Points, in no order, along strands that fork, close into loops and pass close to each other.
Points whose rows are less than 37.8 apart are linked; no others are. Some points are linked to none.
fopat: [ 21   8  14 -49  17   4  14  29   6 -25 -11  21 -22  12]
buv: [-11   5   2   0 -61 -40   1  -1 -21 -13   9   0  65  25]
Vum: [ -3 -27   4  41  69   2 -15 -23  39  37   6 -20  -6  29]
Suna: [ 24  22 -28 -37  15  -8  -5  20  19  -1 -15  37 -37  56]
rim: [-17  24  18 -24 -29  -2   6 -26 -24  -1   0  -4  36 -35]
Tam: [ 14  12 -28  -7 -12 -40 -11  23  13  -5   6   5  -1  27]
bubuz: [ 14 -26   0  -3  40   7  12   8  13 -16 -13  -1 -39   8]
vuf: [-15   5 -10  36 -29  35 -21 -16   5  43  17  -6   0 -24]
Fugi: [-17  17  20 -34 -20 -10   7 -16 -22 -11  -1  -3  31 -29]
bulu: [  8 -22  -5  12  75   2  -6  -8  35  14 -17  -6 -26  51]
fubut: [  2   2   7   2  -4   6  -1 -12  -3  -6   4  -4  -4 -38]
Zege: [ -6 -32   0  38  51   4 -15 -22  36  34   9 -16 -12  17]
fekur: [ 12  -8  11 -22  20   5  13  17   1 -28  -9   6 -26  -7]
siben: [ 10 -29   0   2  69  12  11   4  20  -3 -23  -1 -42  40]
tas: [-17  17  -2  23 -70 -10  -8  -3 -22  13  16   5  62   9]
figo: [ -2 -33   3  24  35  19  19  -9  -9  -9 -13 -12 -31 -19]
Besup: [  8 -28 -29  79 -44  -1 -33   8  18  34  27  -1  18  55]
buli: [  5   9  23 -42  10  -2  16  16 -13 -34  -7   8  -5 -15]
bero: [  0  -4   4  15  -6  21  -3 -18  -5   7   5  -8  -9 -39]
gif: [ -1 -38   4  25  48  17  22  -6  -3  -9 -13 -13 -32  -3]
gegag: [ -5 -26   3  39  19  37   9 -28 -10  15  -4 -16 -19 -30]
kevun: [-19  19 -14  45 -69  20 -23   6 -15  36  18   4  36   5]
Pusos: [ 16  25   2 -65   1 -15   9  33   5 -16  -6  28  -5  33]
Dimu: [ -7   5  -3  -7 -51 -48   1   7 -17 -20   8   1  58  34]
Nof: [ -4  18   5 -43 -17 -38   4  17  -5 -18   4   7  22   9]
muziz: [  8  17   1 -38  -6 -29  -1  22   5 -17   2  10   4   5]
firi: [  0  12   5 -16  -9 -17  -4   5   1 -11   8   3   8 -20]
sif: [ 17   8 -31 -19  11 -24 -10  21  25   0 -10  13 -27  42]
sul: [ 19  16 -18 -32   6 -23  -7  26  20 -10  -5  18 -22  32]
vig: [  0  11  -8  -7 -38 -44  -4  15  -9 -12  11   3  39  20]
Laz: [-15  18   6 -33 -29 -36   4   3 -13 -11   7   2  37  -3]
veb: [ 11 -20 -11  -3  64   3  -4  -2  35   7 -21   2 -38  50]
Derub: [-11  29  15 -12 -34  19   3 -29 -25  14  -1  -8  37 -40]
zutut: [ 16  20  12 -59   9 -10  11  32   5 -23  -7  22  -8  21]
felo: [  3 -28  -3  17  29   4  -4 -11  21   5   2 -12 -27  -4]
Pez: [  4 -26   2  31  80   2 -11 -18  36  24  -7 -15 -14  37]
bugig: [  7 -34   3   8  60  14  22   6   9 -11 -21  -5 -39  24]
fev: [ -2 -17   3  32   7  32   1 -27  -1  16   2 -10 -15 -33]
raf: [  2  14  17  -3 -13  21  11 -22 -25  -8  -6  -7  12 -47]
kivu: [  6 -22   4   2  29   4   6   0  12 -13  -5  -6 -32  -7]
vup: [ -1 -18   1  38  16  40  25 -24 -25   2 -13 -17 -20 -37]
lesu: [-33   9 -25  55 -46  52 -41   1  -3  59  19  -7   5   6]
Pev: [ -2  23  17  -5 -21  23   5 -28 -24   3  -2  -9  24 -49]
gizum: [-18  20  -6  35 -69   2 -13   3 -21  24  17   5  50   2]
nas: [-13  16  23 -43 -12 -16   8  -4 -16 -22   0   2  24 -21]
gesi: [ -4 -32   1  31  41   7  -9 -23  26  23   6 -17 -22   7]
niz: [ -4  14  21 -44  -2 -14   7   9 -11 -26  -2   8  10 -16]
suter: [ 22  -2  10 -33  27   8  17  25   4 -27 -15  16 -35   8]
Pefat: [-23  14 -22  51 -60  35 -33   5  -6  50  19  -2  18   3]
dap: [-26   3 -19  46 -34  42 -30 -11   5  56  18  -5   1  -8]
nefa: [ 10   9   5 -25   4 -16   1  18   8 -19   3   6  -9  -7]
sege: [  4   0  12 -12   7   3   8   1  -7 -22  -3   2 -10 -33]
vonim: [ -6   4  -8  28 -22  18 -16 -16   6  31  18  -4   1 -26]
saze: [  4  -5   5  22   4  38  24 -20 -30  -8 -13 -11 -11 -45]
Gata: [-19  10   4  11 -71 -23  -4  -6 -27   3  14   1  71  15]
zup: [ -8  15   4 -13 -22 -18  -3   0  -5  -3  11   1  18 -25]
dav: [  1 -40   2  18  58  14  20  -3   5  -9 -17 -10 -34  13]
tesa: [ 13  18 -10 -39  -1 -28  -3  28  11 -13  -1  13  -7  22]
nugo: [ 15   5 -38  -6   1 -32 -15  17  23   0   1   7 -17  35]
bub: [-10  18   3 -17 -32 -32  -4   1  -7  -5  11   3  34  -9]
linis: [  3   6  12   9   1  27  19 -16 -29 -13 -11  -7   0 -49]
Daval: [  7  16 -17 -14 -23 -41  -7  22   5 -11   9   5  18  15]
kun: [  6   1  20 -24  14   6  18   9 -15 -32  -9   5 -10 -24]
dif: [  5 -19   6  12  19  14  10  -8  -2 -10  -5  -8 -24 -24]

How many points has the smallest loop of links through each point below? Write - if it is on no loop.
gesi: 11
zup: 7
dif: 7
fopat: -

A fork is a point with three links, a tip a point with one. Leave the first point through the second and follow the links. Name the first fork or tip that comes.
dif; figo: bugig
Vum; Zege: kivu
Laz; bub: muziz
tas; gizum: vonim
rim; Fugi: kun

Name the points in between on the shortest way along the links from the first point to the second, in order.
nas; Pev: Fugi > rim > Derub
Vum; felo: Zege > gesi
dav; bulu: bugig > siben > veb
Pefat; vonim: lesu > dap > vuf
fopat; Fugi: suter > fekur > kun > buli > niz > nas
